Each row is a point on a tangle of strands that fork, close into loops and nearly touch. The rows are in no order.
In the rows, zero is written as 128.
Two points are linked if the straight distance between their rows is under 144. Some points are linked to none.
<1204>: [125 148  74 152 124 160 128 126  87 106 102 123  98 193 110 102 134  72
 148 125 151 144 179 119 173  97 134 120 107 105 174 114 190 134]
<881>: [158 163 167 126  89 114  98  87 125 103 133 166 111 125  76 149 188  86
 124  78 103 106  87 125 129 142 123 137 120  78 165 157  81 102]
<72>: [110  94 147 113 149 135  98  89 102 101 163 128 107 132  92 132 143 121
 131 180 129 149 160 134 158  99 129 128  87  96 116 143 130 112]
<442>: [130 103 171  75 192 121 129 126 153 161 141 116 123 142 155 106 139 119
 106 152 141 190 217 149 139  94 114 133 108 120  90 134 134 156]
<387>: [100 125 101 147 137  84 136 117 127 170 221  89 145  76 143 209 150  87
 157 150 120 157  97 123 134 144 148 101 149 134 162 158 167  93]
<995>: [127 123 184 134 122 137  88 146 119 166 114 117 118  89  90  94 124 144
  92 152 172 118 190 116  94  96 117 141  84 102 123 105 105 128]
<938>: [113 143 104 150 147 140 147 139  88 143  90 134 111 173 143  93 158  81
  98 154 119 146 199 147 149  76 116 119 132  86 161 135 202 152]
<1639>: [ 96 143 165 129 147 135 188 166 150 136 121 122 105  91 154 115 157 199
 114  80  95  75 114  68 162 160  96 122 105 140 149  65 103 138]
<892>: [113 119 111 105 149 151 130 120 159 153 215  80 114 156 137 179 130  80
 110 143  78 156 111 140  70 123 146 101 133 120 126 150 146  39]
<230>: [121 133 155 146 119 129 113 159 136 164 147 119 121 108 113 140 110 130
 135 137 197 146 172  75 178  96 142  95  62 193 127  98 109 144]
<1339>: [157  89 152 142 103  89  72 120 126  69 165 130 148 150 100 159 145 116
 141 171 128 155 134 123 161 100 114 114  90 147 112 134 139 128]
<1081>: [ 68 103 181 146 101 106  88 107 109  85 176  96 135 105  95 224 157 147
 122 174 108  77  94 110 174 102 161  94 100 106 119 141 132 115]
<373>: [ 80 189 129 142 152 176 151 116 115 143 106  91 109 147  85 166 144 166
 110 136 150 114 120  86 145 139 131 135 111 146 138 138 107 140]
<853>: [140 153 129 174  93  78 127 108 155 115 137 154 160 142 107 137 124 178
 151 160 143 153 122 102 150 140 135  92  84 188  69 131  92  92]
<1659>: [ 63 107 170 127 109 118 109 127 102  84 122 106 115  84  93 206 123 188
 118 163 137  54  82 123 190 121 155 118 113 112 128 129 117 167]
<895>: [123 176 150 168 117 135 152 141 130 128 155 119  96 163  87 147 169  99
 111 105 116 137 121  47 137 105 143  87  79 147 125  72 151  70]
<91>: [130 172 116 137 130 127 157 137 118 128  55 133 153 142 134 117 158 160
 112  76 123 102  96 154 116 146 123 154 187 127 109 137 101 170]
<1474>: [112 159 163 110  85 126 106 108 125 123  96  99 130 124 103 204 147 165
 102 135 184  90  77 120 144 131 167 135  69 172 118 140  38 147]
<1420>: [145 158  84 105 140  91 171 145 161 136 154  98 122 153 159 140 145  66
 148  78 138 190 155 139 144 120 133 106 149 159 136 132 174 147]
<563>: [142 169 129 171 108 109 172 182 170 165  94 143 182 114 173 126 117 137
 135  84 124 141 134 101 139 130 104 110 142 190 120 127 152 156]
<1284>: [116 137 108  58 173 128 140 120 136  59 178  97  88 124 152 134 128 115
 157  69 105 120  90 194 160 166 133 136 150 101 136 121 142 148]
<646>: [136 176  90 127 119 105 190 168 172 157 105  93 145 153 182 140 130 113
 152  69 125 154 130 108 124 136 114 114 161 185 124 127 187 165]
<1620>: [138 143  82 127 144 118 147 121 141 130 161  85 134 157 148 148 105 146
 160 146 128 157 118 109 121 152 140 103 118 183  86 106 161 107]
<1531>: [ 89 141 103 136 213 133 153 100  90 172  94 114 162 137 153 104 121 108
  97 158 125 153 154 174 101 139 107 136 166 110 167 134 164 157]
<1524>: [146 149 155  89 108  94 153 132 183 133 137 100 145 188 162 136 130 126
 182  92  61 153 111 108 111 143 119 100 144 139  74 121 184  96]
<133>: [ 76 133  93 109 139 136 169 107 168 116 147  91  99 110 160 150  99 165
 182 124 153 139 134 116 198 139 142 118 130 170  99 131 140 190]
<93>: [125 183  78 121 132 148 165 133 107  84 142  86  98 176 109 136 125 108
 144  94 104 109  82 123 105 156 136 122 131 114 137 110 171  98]
<1624>: [174 155 164  88  87 129 118 101 196  93 163 146 137 124 148 136 111 101
 132 108  65 116 107 137  96 158  92 151  94 108 145 190 102  82]
<1252>: [121 114 120 111 133 180 108 110  89 100 123 104 111 166  91 159 146 118
  98 161 110 101 116 149  96 109 138 169 176  80 139 146 137 164]
<1192>: [175 167 100 161  95 158  87 163 122 164 117 104 166 154  92 128 102 101
 137 129 193 152 162  94  93 118 117 142 120 167 162 143 112 146]
<250>: [105 128 164 157  75 149 158 158 169 129  74 139 135 123 155 129 115 151
 149 153  78  88 142  82 163  99 104 134 168 121 117 136 209 168]
<1646>: [131 191 124 176  91 108 133  99 120 117 128 144 183 139  94 152 152 112
 173 128  94 144 101 112 124 166 108 122 135 104 138 183 146 102]
<209>: [157 177 121  36 146 138 133 139 184  87 135  86 129 169 152 148  93 108
 153  79 103 111 114 155 114 176  74 154 129 147 141 171 160 129]
<1563>: [150 156 103 184  85 119 119 127 120 102 130 167 154 134 101 130 113 108
 148 141 119 133 124 111 134 125 119 114 126 147 138 125 159 102]
<1741>: [106  85  32 142 132 118 167  95 141 142  88 162 118 116 184  90 121 117
 156  90 167 159 122 164 155 146 151 129 189 127 132 139 133 150]
<802>: [133 150 130 154 129 138 172 140 138 154 172 157 106 151 109 106 164  75
  94 107  94 152 137 100  99 109 147 114 109 121 143 109 127  57]
<833>: [132 129  98 158  88 135 176 124 155 137  70 179 152 124 161  65 110 160
 143 123 124 135 126 131 116 113 131 159 176 146  87 166 106 145]
<592>: [104  84  97 104 136 123 124 135 135 124 164  96 111  84 165 156  92 129
 167 128 170 131 137 143 199 106 156 122 141 170 127 126 141 205]
<1248>: [132 142 102 115 153 177 155 166  90 108 129 104  81 152 113  96 116 112
 126  71 126  94 111 116 127 136 134 129 120 122 156  66 141 127]
<585>: [155 192 166 127 103 127 112  96 158  97 142 153 110 151  67 141 174  80
 114  94 115 133 123  85 147 117 108 121  69 113 158 150  92  78]
<912>: [103 106 176  94 129 116 132 100 140 130 124 129  85 102 116 152 201 150
  83 122 132 110 125 130 154  94 160 145 143 113 100 136  69 161]
<1049>: [ 85 152 103 172 128 149 163 131 114 118  64 181 157  70 138  80 111 194
 134 116 106  76  81 114 131 177  98 157 157 117 162 148  90 103]
<1174>: [130 165  69 139 142 104 127 120  79  87 134 109 135 146 105 160 146  99
 144 103 136 137  79 163 113 156 157 109 151 125 136 115 150 119]
<1065>: [147 159 158 126 123  95 139  74 167  95 139 149 126 137 138 111 143 166
 137 130 117 141 144 109 161 148 130 106  47 151  69 127  81  92]
<1012>: [100  94  88 120 140  96 105  87  81  86 133 127 114 151 107 154 182  90
 142 126 168 151 115 161 198 104 190 124 133 110 100 126 140 124]
<1178>: [151 118 160 141 111 117  86 135 137 187 140 124 143  92 131  88 110 143
 102 139 192 142 181 115  60 122 149 139  80 150 121 108  57 111]
<553>: [134 139  70 137 148 121 143 132  98 127 128  75 157 175 169 109  81 155
 163 161 144 147 126 151  95 160 146 121 145 155  86  92 172 154]
<604>: [ 99 117 113 111 172 181 141 159 141 175 198  90 105 124 140 171 120  91
  95 127 104 142 118 114  85 132 134 128 120 141 180 119 154  79]
<1201>: [125 149 110 114 122 105 188 122 163 109 171  77 112 158 164 127 126 152
 176  96  95 139  95 105 105 166 148  81 131 148  62 106 161  91]
<1795>: [167  97 185 140  74 127 119 146 149 128 113 166 129 130 129 102 110 163
 116 166 126 112 147  98  93  96 114 126 104 151  70 113 108 142]
<638>: [140 117  78 138 130 107 112 100 140 144 228  85 128 118 128 191 116  67
 141 165 102 159 104 124  92 127 133 110 139 124 152 174 160  56]
<1434>: [164 111  99 161 133  93 116 151 146 198 141 138 171 136 173 145 102 115
 142 192  79 172 163 123 117 105 123 121 138 159 130 109 209  94]
<1300>: [120 139 186  97 144 123 126 106 135  95 147  96 114 114 138 178 171 159
  90 129  97  98 101 137 133 140 140 131 114 114 108 127  91 148]
<1462>: [128 100  76 163  97  66 112 106 102 102 197 111 163 132 136 166 154  92
 151 171 111 167 104 169 121 117 175 100 169 119 110 136 172 118]
<1776>: [157  63 122 113 107 141  85 111 119 127 155 127 120 123 134  73  84 134
 137 157 144 134 161 144  61 116 159 153 137 101  93 129 109 133]
<1718>: [143 127 113 177 104 124 140 167 105 129  66 181 142  98 121 116 158 122
 111  59 128  85  83 136 135 142 122 142 189 105 151 112 120 142]
<1500>: [167 142 152  93 110 109 151 149 192 150 166 124 142 160 160 120 121 109
 152  88  53 132 106 129  67 143 107 103 124 143  98 136 153  33]
<1124>: [132 207 121 159 118 115 159 145 154 154  72 157 159 127 113 132 127 156
 132  82 169 142 130 100 153 141 113 117 111 190 125 139  81 148]
<1061>: [156 102  97 149 100 110 127 108 135 129 122 174 151 148 137 103 134  97
 127 172 131 185 175 165 108  82 140 137 164 133 103 164 145 148]
<925>: [ 91 130  71 172 132 155 137  67 104 110 116 169 135  95 119 114 109 167
 140 133  93  92  56 128  92 182 122 155 164  93 159 164  95  81]
<635>: [144 117  70 159  82 168 145 143 117  96 124 133 156 131 152  98  67 147
 151 143  82  88  78 122  65 155 128 157 172 130 120 141 160 138]
<1318>: [179 171  95 146  98 142 107 163 134 122  75  97 202 179 136 154  92 130
 165 163 103 130 110 108 117 142  82 164 156 165 136 174 194 144]
<131>: [111  96 111 175  79 108 103  84 102 115 136 170 122 109  83 155 158 124
 133 140 135 114  81 138 132 128 182 113 163  99 114 155 102  90]
<1342>: [140 154 109 123 130 140 134 121 121  96 111 141  80 150  98 120 146  77
 143  67 160 143 142 103 203  96 128 112 108 131 154 102 142 144]
<1456>: [ 82 168 147 166 143 178 187 151 128 151  92 124 104 119 113 121 118 193
 107 131 121  79 127  61 147 137 101 138 100 143 138 106 125 128]
<1576>: [112  59 115 119 118 128 122 129 116 137  48 160  95 100 126 112 109 165
 118 136 200  99 111 161 140 155 141 138 182 100  87 148  82 176]
<507>: [154 134 202 105 142 125  98 116 152  80 113 172 124 132 118 120 144  99
 119 128 100 126 183 115 199 102  70 142  78  94 152 145 138 152]
<1228>: [148 142 160 159  94  94  87 113 141  73 134 164 161  95 111 165 112 148
 144 154 109 109 118 131 167 143 105 112  99 130 141 133 136 139]
<407>: [170 112 135  97 127 116  63  73 138 125 175  78 162 139 141 128  96 143
 149 185 154 163 159 150 109 146 130 153  80 123 105 164  78 123]
<1245>: [150 142 102 138 138 174 165 156 115 167 132 164  87 154 101  59 146  92
  90  72 134 130 135  89  96 116 131 138 108 134 165  96  75  61]
<1786>: [132 131 139 148  68 150 121 171 160 126  67 113 167 167 133 163  82 162
 154 170  97 102 123  77 135 114 102 143 162 163 109 135 204 166]
<71>: [176 121 125 138  80 136  70 144 126 146 144 111 135 134  98 103 108 116
 138 124 198 137 148  91  85 107 163 133  89 167 119 113  81 125]
<1614>: [149 116 109  68 145 144 112 151 139 144 191  80  99 132 141 109 103  76
 144  90 178 157 156 136 126 109 158 130 112 155 135 114 115 146]
<890>: [184 168 123  93 119 124  94 146 138 109 138  80 136 128 136 142  83 118
 161  94 178 126 130 113 135 161 100 132  69 181 156 108 119 158]
<944>: [121  62 140  90 163 131 132 147 160 145 159  95 126 110 207 164  98 184
 126 153  68 121 125 146  86 143 141 132 163 143  82  97 168 156]
<959>: [113 142 108 158 150 121 170 138 111 172  86 156 126 162 177  53 155  98
  85 179 103 161 177 143  90  94 126 117 144 115 127 134 181 118]
<1078>: [136 145 205 101 143 146 108 134 172 105 107 139 129 168 113 137 146 106
 120 138  61 125 174  87 181  96  72 146 114  95 137 132 191 117]
<253>: [ 93 101 111 120 107 156 147 131 153 114 103 136  80  79 140 135 135 175
 146  79 154  82  93 110 178 134 143 137 155 134 142 114  99 180]
<745>: [134 107 165  64 156 144  88  90 168 133 157  71 124 142 149 104 108 144
 144 172 151 156 209 133 136 130 127 157  83 105  99 156 106 152]
<483>: [165 163 121 103 125 138 163 141 150 116 124 160  82 167 104  57 156  96
 114  43 108 113 109 113 139 131 114 134 108 133 129 104  72  78]
<1612>: [143 162 191  54 203 154  83 146 144 157 133  63 133 188 123 175 140 123
 108 123 110 148 156 134 134 139 106 130  63 132 144 111 135 101]
<1145>: [104 118 156 107 127 116 124  79 124 119 110 113 114 130 110  86 125 199
 141 180 174 135 154 129 125 131 134 116  81 118  51 140  76 124]
<450>: [143 106 102 100 141 155 128 116 107 135  43 129 114 146 135  98 128 164
 115  87 173  95 116 165 136 151 120 171 178 105 103 145  82 203]
<1665>: [ 95 109 135 163  94 110  73  95  82  84 170 125 130  84  85 205 147 121
 140 138 119  74  55 127 150 130 168  97 125  92 143 142 112 102]
<1566>: [114 110  88 138 149 112 171 113 154 132 136 183 124  95 172  72 136 115
 148  82 120 176 154 148 164 121 132 129 149 127 135 131 126 123]
<1547>: [147  90 132 144 144 122 142 192  72 152  98 179 130  70 129  84 164 145
  53 102  96  85 111 132  82 129  99 144 157 110 158  73  91 105]
<923>: [160 102 100 104 178 115 117 139 103 114 142 165 135 115 161  95 137  95
 102  72 116 139 102 201  97 157 130 145 157 107 153 113  96 118]
<863>: [106 100 119 121 138 194 167 178 144 163 172 114  70 147 145 125 128  70
  90 119 105 129 162  98 120  87 139 125 124 118 195  85 179 114]
<438>: [149  97 143 134 130  87  71  86 112 136 154 120 168  78 154 111  78 161
 131 198 148 131 150 174  98 158 125 135  90 117 109 138  87 119]
<1303>: [171 168 174  49 139 158  80 145 166 119 126  58 127 188 128 149 101 110
 143 107 142 138 163 105 141 143  85 137  59 144 152 120 124 132]
<312>: [100  88 158 101 212 140 147 146 127 165 152 133 142  93 179 115 127 154
  72 154  80 130 138 146  73 157  98 145 129 103 149 114 127 101]
<1413>: [ 95 138 150 142 105 136 182 139 130 113  68 145 110 115 124 110 146 158
 131 109 104  85 140 119 193 104 101 142 173  99 123 125 155 184]
<975>: [122 148 175 127 141  86 158 102 148 123 104 162 133 130 123 103 166 191
 112 166 128 149 159 128 138 119 105 109  92 127  44 137  95 118]
<1166>: [ 78 115 135 130 181 139 111  78 124 192 105 107 158  79 107  82 106 139
 103 165 180 127 152 145  58 146 125 143 139 116 163 151  77 132]
<929>: [121 107 137  94 102 124 139 127 156 128 229  93  95 172 119 158 168  44
 121 122 100 165 115 140  88  90 169  89 150 115 111 142 148  58]
<1368>: [ 85 136 131 143 175 152 133  96 114 188  88 142 157 110 114 128 124 133
  94 172 145 144 147 154  82 125 105 151 169 120 159 182 108 156]
<887>: [101 133  96 140 115 159 166 108 147 134 107 158  84 101 116 107 159 149
 141  69 139 103 102  85 164 144 131 138 140 122 152 125  72 110]
<1154>: [142 119 126  97 174 125 146 149 144 141 148 123 118 143 158 122 149  93
 101  88 140 182 166 157 139  91 141 124 146 143 131 115 125 172]
<1238>: [139 107 152 138 164 131 136 141  85 145 132 174 111 111 103  83 159 124
  57 130  82 113 130 148  75 116 110 141 128  90 135 104  94  79]
<244>: [151 103 159 126  77 113  94 126 106 131 129 156 103 106  94 158 205  88
 100  64 129  88  63 125 115 139 155 138 170  91 156 122  74 128]
<1791>: [141 108 138 164 115  96 107 132 143 147 156 129 158 133 147 177 128 122
 158 170  49 148 133 112 131 111 127  95 127 121 122  94 224  72]
<1488>: [152 162 115  94 162 167  95 138 139 116 117  81 152 150 130 169  86 114
 155 134 112 127 151 120 158 145  70 159 119 126 176 165 178 179]
<957>: [159 129 141 173  91  65  99 169 135 132 130 134 178 133 103 173  98 162
 131 177 181 146 114 126 158 133 145  92  99 195 115 124  88 137]
<1079>: [134 122 134 101 154 156 143 205 150 111 162 119 123 121 168 123 104  86
 119  74  74 109 117 122 133 136  92 123 131 132 185  80 192 114]
<1244>: [ 87 127 117 159 153  95  77 132  87 139 128  78 157  87  97 114  69 154
 144 170 198 118 160 142 147 143 137 118 118 117 137  95 146 129]
<878>: [133  90  52 118 162 121 127  96 104 121 127 151 123 119 156  95 118 112
 142  96 148 148  85 181 103 170 155 140 179 120 118 122 109 124]
<1400>: [138 153 174  81 164 153 109 145 177 160 130 113 130 178 110 178 143  89
 115 121  66 151 160 101 148  99 100 136 106 124 153 132 180  97]
<1219>: [128 165 134  86 151 152 188 159 145 121 112 120  89 141 140  68 151 159
 101  55  87  84 116 103 152 151  92 141 116 130 140  86  72 122]
<981>: [112  69 144  98 123  97  85  84 125 140 132 108 115  75 135  68 105 164
 135 178 183 132 161 158  94 119 157 138 100 104  68 123  76 125]
<1265>: [109 107  87  97 162 160 173 146 118  87 125 115  86 123 163  93 114 140
 144  77 103  97 113 156 153 144 124 145 164  99 141  86 149 162]
<98>: [146 109 104 139 131  87 109  88 130  98 168 163 153 118 128 133 148  94
 145 141 104 175 134 177 131 125 150 126 158 106 114 157 136 121]
<596>: [126 103 170 141  94  68 115 171 112 128  86 150 145 120  99 154 117 185
 100 163 188 132 107 144 118 108 169  92 121 165  79 119  68 153]
<478>: [ 94 169 139 141 127 163 121  84 106 135 110 113 104 135  81 161 137 177
 114 142 166  95  88  98 133 148 152 122  73 143 120 149  50 105]
<1724>: [126 120 177 121 103 100 148 122 167 153 182 135 126 127 143 156 178  96
 157 115  96 173 143 105 144 119 145  92 147 122 111 130 151 133]
<1760>: [148 132  85 162  77 177 104 128  72  80  82 141 141 159  88 121  86 131
 149 135 131  79  82 126  95 139 128 151 156 113 135 133 150 141]
<1437>: [128 172 117 158 134 161 126 141 111 158 100 119 139 158  88 164 149  97
  99 138 163 154 153 102 116 108 123 132 127 154 168 138 127 142]
<556>: [140 133  71 182  94 119 136 137  94 115  95 159 135 149 114  80  77 145
 173 142 168 133 139 129 149 129 149 108 121 150 106 100 150 122]
<821>: [151 117 178 151  86 106  83 189  91 138  73 128 164 116  86 131  84 193
 101 170 177  95 126 141  68 134 129 115 114 130 111 104  96 144]
<1537>: [130 126 196  86 157 150  83 126 110 120 137  68 124 140 120 190 145 142
  92 157 128 109 133 122 131 129 125 136  56 119 129 118 113 136]
<15>: [153 107 146 111  58 129 129 137 168 104 187 119 100 187 119 135 139  60
 135 131  94 147 125  96  96  83 147  98 143 119 113 111 176  92]
<860>: [136 134  98  78 134 155 150 123 187 130 148  81 109 156 163 139  83 147
 174 129 124 146 146 103 143 143 117 139 124 170 100 144 151 160]
<331>: [170  63 133 138 118 126 105 147  76 117 110 165  80 115 107 105 149 116
  93 104 140  82  95 141 120 125 151 131 147 106 101  76 111 119]
<1630>: [128 107  98 113  89 182 170 170 172 135 183 118  78 173 144  99 110  66
 120 126  84 124 129 111  80 106 142 119 135 130 149 104 181  69]
<1414>: [159 118 130 143 174 100  77 138  66 119 146 155 150  90 138 141 131 112
  98 114 147 128 102 186  97 156 145 117 109 132 142  97 102 119]
<1334>: [ 91 123 134 130 233 140 169 145 104 180 123 140 159 106 171  95 139 101
  63 142  91 153 157 149  98 132  85 138 144  98 187 129 160 105]
<459>: [132 100  70  78 161 162  98 130 117 128 159  82 105  98 155 108  75 107
 160  81 177 130 130 156 121 156 144 155 137 130 174 130 109 160]
<16>: [122 107 133 117 111 106 152  85 173 123 152 167 113 122 144 103 169 117
 160 103 114 164 147 142 152 110 156 129 159 104  96 153 115 142]
<1353>: [140  95 206 124  91 129 105 167 154 146 116 140 120 108 128 139 112 152
 111 161 177 118 170  89 153  80 120 107  92 172 117 101 120 180]
<1429>: [111 132  66 162 147  91 128 111  84 122 138 140 116 129 129 140 156  69
 137 117 159 172 127 157 171 112 179 103 134 131 148 105 160 115]
<21>: [113 134  96 155 167 100 166 130 147 201 125 137 153 152 203  98 131 108
 107 174  72 179 165 133  88 128 133 117 148 140 122 128 197  89]
<572>: [111  97  99 173 119  84 126 126 110 149 194  97 151 109 171 197 133 107
 155 178  79 144 105 144 121 142 160  83 157 115 127 103 215  91]
<659>: [134 161 118 143  91 166 100 106 106  83 110 133 137 172  59 171 167 100
 116 129 102 111 102 129 107 111 120 161 169  80 169 174 140 139]
<598>: [148 184  95 156 116 172 116 120  78  76  52 149 148 171  84 113 128 100
 134 121 110  97 110 123 136 129 102 172 150  92 165 163 159 135]
<1168>: [185 147 172 148 140 106  77 187  86 117 108 152 172 119 120 128 123 123
  98 107 148 112 131 140  99 138 100 117  95 146 147  81 127 143]
<1479>: [136 160 132  94 137 132 157 147 171 130 146 111 109 113 140 144 147 115
 121  64 127 131 106 109 106 148 120 133 119 160 153 132 100 140]
<426>: [162 147  94  64 139 148 117 151 128  97 141  77  97 123 144 128  72 104
 161  49 181 100 112 136 123 162 107 139 110 163 187 122 120 169]
<761>: [114 142 150 144 121 151 140  89 138 147  98 169  71 105  87 113 154 166
 106 116 148  99 125  88 161 131 130 139  76 128 136 134  44  99]
<1700>: [115 123 118 155 136 134 127 146  96 150 115 123 147 121 127 114  90 160
 130 149 171 129 140 143 108 137 139 124 139 147 119 107 130 156]
<917>: [130 169 159 142 178 113 147 127 122 137  95 163 155 145 121 101 148 131
 106 153 120 169 186 124 155 113  80 127  93 127 101 138 142 114]
<235>: [131 159 176 133 163 130 116 147 106 120  60 157 158 127  95 113 150 125
 112 141 141 149 198 135 185  94  50 139  93  93 140 157 152 160]
<1588>: [127 167 149 158 121 138 134 145 136 161  74 142 143 126 101 125 104 163
 129 124 195 141 180 103 183 114 106 110  99 165 136 139 101 169]
<1592>: [ 88  67 105 130 155  84 132 115  75 141 113 148 113 106 133 109 142 129
 116 164 176 146 126 187 137 107 181  98 154 123  81 103 132 129]
<964>: [108 101 147 118  95 134 120 113 123 139 105 131  82 117  86 161 206 108
  98  92 142  95  98 113 155 104 166 148 191  99 134 135  87 163]
<231>: [189 162 155  38 105 126 113 121 197  83 160 114 126 157 153 145 108  77
 122  91 113 121 113 179 102 159  78 148  96 143 148 159 110 107]
<719>: [ 84  83 121 155 152  90  87 119  75 126 181 137 151  78 105 190 121 114
 116 202 145 131 115 162 169 102 156 110 122 123 146 136 148 123]
<1193>: [168 161 184 105  83 100 125 116 189 153 174 136 146 134 140 152 130  98
 163  93  69 133 106  96  88 168  86  99  91 131 140 180 122  43]
<628>: [159 108 144 134  95 154 153 151 128 141  74 154 146 129 153  39  92 162
 128 166 125 123 156 119  73 102 108 156 150 129  68 153 124 151]
<1459>: [134 105 185 120 147 157 120 133  86 141 143 125  76 117  86 111 153 148
  73 152 116  93 140 115 102 105 122 131  98  94 121  95  97 112]
<852>: [103 100 130 172 163  63  98 145  67 135 133 150 163  81 109 143  92 139
 132 197 164 148 134 180 168 131 137  87 129 120 140 107 153 128]
<344>: [174  68 124 108 118 114 106 128 151 151 170 140 145 129 165  90  93 109
 143 166 149 183 192 149 103  92 144 140 146 147  87 137 123 163]
<1177>: [106  72 105 158 167  80 118  95  72 134 150 154 141  85 144  77  83 141
 146 188 145 144 133 181 111 143 138  99 131 117 101  96 151 105]
<427>: [135 133 153  91 119 127 156 130 161  79 104 141 106 130 159  89 132 115
 145  51  91 104 139 128 210 101  89 146 172  96 140 120 152 199]
<1328>: [ 81  95 130 125 135  78 127  96  91  98  96 142 126 127 106 151 184 158
 114 157 155 134 105 184 160 119 171 116 165  96  70 137 115 138]
<1365>: [ 71 119  93 165 109 141 169 113 115 102 124 118 113 117 141 143 114 172
 152 153  95  94  97 140 131 145 156 128 179 101 117 121 169 159]
<2>: [111 169 141 171 106 128 165 134 134 129 119 151  83 130  88 120 164 110
 129  75 153 131 140  59 197  93 137 101  99 149 144  77 132 116]
<24>: [142 202 102 145 129 132 128 123 147 129  99 106 188 175 108 174 133 132
 145 144 106 155 117 105 118 150  92 144 133 154 128 178 159 123]
<1441>: [154 154 118 127 114 210 128 163 115 157  93 124 141 144 119  94  98 119
 111 102 136  98 115  95  50 127 111 184 144 138 170 161  91 152]
<490>: [127 143 175 136 118 105 124 110 149 182 153 113 155 145 129 196 170 118
 170 135  53 165 129 100 124 124 125  94 125 112 128 133 182  74]
<497>: [ 93 123 106 115 163 130 150  69  84 132  64 123  90 163  97  59 152 144
 139 149 175 153 160 144 149 126 123 132 135  69  84 126 120 123]
<360>: [110  66  76 122 126 121  90 126 122 135 159 138 112  48 153 157  97 108
 155 115 183 122  99 141 182 128 168 136 123 162 157 136 104 156]
<734>: [ 81  85 125 117 139 134 117 131 119 134  87 130 115  75 140 160 101 182
 123 137 172  92 101 170 166 141 150 145 158 125 138 145  93 195]
<1584>: [193 113 152 162  90 101  71 171  87 107  86 164 179 139  94  94 109 150
 126 134 163 114 133 149  79 121 121 122 110 134 107  93 110 131]
<163>: [101 109 118 153 102 154 150  91 145 126 150 174 126  86 128 108 141 164
 122 132  79 101  96 105  82 144 129 153 150  92 147 170  80  84]
<208>: [ 79  88 138 123 188 105  76  64  70 127 169 139 125  76 107 151 126 111
 118 188 156 127 132 167 169 122 143 127  91  93 143 158 105 102]
<739>: [ 97  76 139 115 184 139 147 114 108 179 124 141 145  87 149  60 123 162
  87 160 141 134 134 143  36 143 118 134 139 119 140 112  77 115]
<1610>: [119 147  71 160  66 148 177 134 158 121  91 140 166 113 172  87  97 151
 172 125 102 125  96 116  99 150 131 157 200 145 127 192 146 151]
<941>: [131 166 146  46 139 135 148 132 171  52 135 102  99 151 150 118 118 111
 162  55  86  92 112 149 174 151  85 147 142 103 139 129 152 171]
<788>: [ 99 118 167 113 100 139 110 122 132  98 119  86 124 128 124 182 107 202
 136 168 160  84 105 114 166 134 149 120  86 162  97 133  97 173]
<1393>: [130 121 136 148 130 136 149 174 114 124 100 177 150  71 157 101 137 170
  99  98  94  77 102 127 112 145  98 156 154 125 160 106 109 139]
<5>: [111  72 119 162  85 136 146 105 135 137 134 179 100  98 123 116 129 161
 121 157 124 120 114 125 103 105 164 130 156 125  97 136 102 119]

How many points has the smallest loop of links through each point below? Write 0 if it is on no loop.
<1244>: 10
<821>: 20
<1303>: 19
<929>: 6

A piece is two or more points that can be reached from each other along the links. Count, over all rows, the pieces, the separate loops (a circle has one, a figure eight two, a Y none), the forks (points with three links) and the tips (points with one).
pieces: 3
loops: 10
forks: 17
tips: 3
